Points on a hilly landscape, in no order, each with its height.
From any point a climber takes the steepest step (rise divided by distance) to one of its 6 nearest points. It stops when none of these is higher. Distance is the straight distance between rows; heights are no part of it.
rubuz: [134 107 141 117 138 102 156 109 106 103 104]  h=451
Dimu: [170 139 111 206 196 131  87 136 167 173 125]  h=457
duk: [161 114 159 120 156  81 151 103 112 147  79]  h=25
mopo: [113 146 155  62  67 148 148 124 100  89 155]  h=560
zuv: [120 138  90 166 131 132 105 140 155 134 141]  h=607
Remu: [107 178 145 110 123 151  82 161 156 183 149]  h=91
Pera: [106 155 138 128 158 187  64 163 176 193 157]  h=375
pamuf: [154  93 166 114 160  99 169 104  93 109  87]  h=273
nibik: [143 150 145 145 156 119  90 134 156 184 117]  h=358
Zir: [175 134 128 180 158  95 127 119 134 165  98]  h=163
Lipi: [194 148 126 217 188 106 139 114 141 168  99]  h=254
pozu: [ 92 159 124  93  67 155 123 149 126 127 155]  h=351
bos: [170 128 103 194 167 109 146 122 138 148 102]  h=330
ligal: [112 124  71 158 100 141 126 150 140  99 152]  h=677
rolif: [111 118  80 141 101 129 138 133 124  93 143]  h=652
Dig: [131 123  67 202 132 132 114 148 147 115 138]  h=606
dif: [134 154 143 108 119 105 117 127 130 170 111]  h=781
pora: [118 161 141  79  99 125 132 133 126 142 132]  h=802
ler: [138 133 111 190 162 147  78 147 177 160 146]  h=517
Kozes: [170  96 127 162 164 102 174 104 107 117  83]  h=391
posi: [180 120 134 162 169  89 154 109 126 146  85]  h=164
nebag: [ 88 142 103  98  55 167 138 147 133 100 171]  h=553
kifup: [111 163 121 110  90 148 111 154 139 150 147]  h=359
tevun: [117  87  88 142 123 116 152 121 110  63 126]  h=621
zef: [122  74 148 105 146 116 153 107  91  68 114]  h=716
fegam: [129 162 135 136 137 126  89 149 152 181 122]  h=293
fak: [ 97 149  96 108  77 149 123 147 129 104 159]  h=544
nida: [ 99  93 185  50 108 143 149 106  86  68 155]  h=643
bebub: [123 150 118 149 125 128 106 141 151 152 131]  h=417
piv: [138 147 172  85 137 100 134 115 111 164  95]  h=303
Kip: [135 120 125 112 120 105 133 125 121 118 123]  h=420
mezu: [111  49 160 104 138 129 155 101 100  50 135]  h=725
tobo: [125 126 163  66 127  99 145 116  90 125 104]  h=165
Topud: [134  59 163 125 167 111 171  95  90  80  88]  h=698
pep: [187 109 161 139 185  97 176  98 103 142  65]  h=156
rul: [128 170 145 112 119 123 105 148 144 172 128]  h=246
Guvel: [125 154 135 139 165 163  51 149 171 195 144]  h=374
miga: [131 142 129 119 120 106 118 117 124 146 117]  h=247
deve: [157 117 100 186 151 116 135 123 137 126 108]  h=513
poz: [142 108 125 129 140 100 151 115 118 117 107]  h=462
lezur: [127 121  84 159 121 119 135 127 139 113 128]  h=707
zuved: [112 128 159  44 101 131 155 112  99 101 130]  h=484
bugu: [115  86 134 110 126 114 155 106 118  83 116]  h=683
gapon: [172 138 105 227 173 123 104 126 161 142 119]  h=383
kam: [103 120  97 120  84 140 143 138 125  93 150]  h=628
vavof: [159 128 138 143 154  94 145 106 119 146  91]  h=179
Gadi: [121 118 116 114 109 117 147 125 121 114 129]  h=525
Zumes: [110 129 137  81  88 128 149 121 101 103 145]  h=524
mov: [186 124 140 170 183  95 163 100 117 156  80]  h=203
Kov: [ 99 165 120 128 102 191  88 175 174 162 178]  h=377
Pob: [132  51 155 130 164 121 178  99  90  66  98]  h=742
zal: [105 154  93 153 114 174  90 168 164 155 162]  h=516
tasid: [144  90 110 150 152 114 161 102 113  84 112]  h=584
fized: [134 110 113 129 118 111 142 118 115  98 123]  h=617
vabig: [ 85 175 120 132 119 203  72 176 171 193 173]  h=321
dugam: [109  99 123  97 101 132 147 112 107  68 141]  h=649
nonak: [134 142 112 166 154 134  73 144 162 168 139]  h=494
dop: [108 153 103 118  95 140 109 153 136 137 152]  h=688
Nugod: [144 134 146 116 135  95 132 115 124 144 104]  h=233
vuv: [120 103 155  80 123 111 157 112  97  97 119]  h=483
nabak: [113 166 157  80  98 112 130 132 117 152 125]  h=680
Dulo: [ 90 124 171  47  82 166 149 111  84  68 175]  h=637
padun: [109 151 121 145 157 176  67 156 176 180 153]  h=435
Vilir: [ 96  80 176  66 102 149 144 105  88  51 167]  h=687
bavat: [ 84 173 106 115  58 189 121 162 139 133 186]  h=453
kelil: [151 141 131 149 150 103 113 132 140 161 108]  h=186
Sep: [ 94 147  81 140  81 165 111 153 146 132 165]  h=612
zaruz: [ 99 110 136  70  88 140 146 110 102  76 147]  h=622
pude: [147 136 118 187 157 120  93 134 150 168 121]  h=412

Two climbers start at each pair of points below. Name the first point that both come to, or write none.
posi, pamuf | Pob
mov, rubuz | bugu
Dimu, bos | lezur
Dulo, bugu | Pob

For each start below, name the point where the climber stops.
Lipi | lezur
nida | Pob
pude | lezur
zaruz | Pob
nibik | lezur
gapon | lezur
vuv | Pob
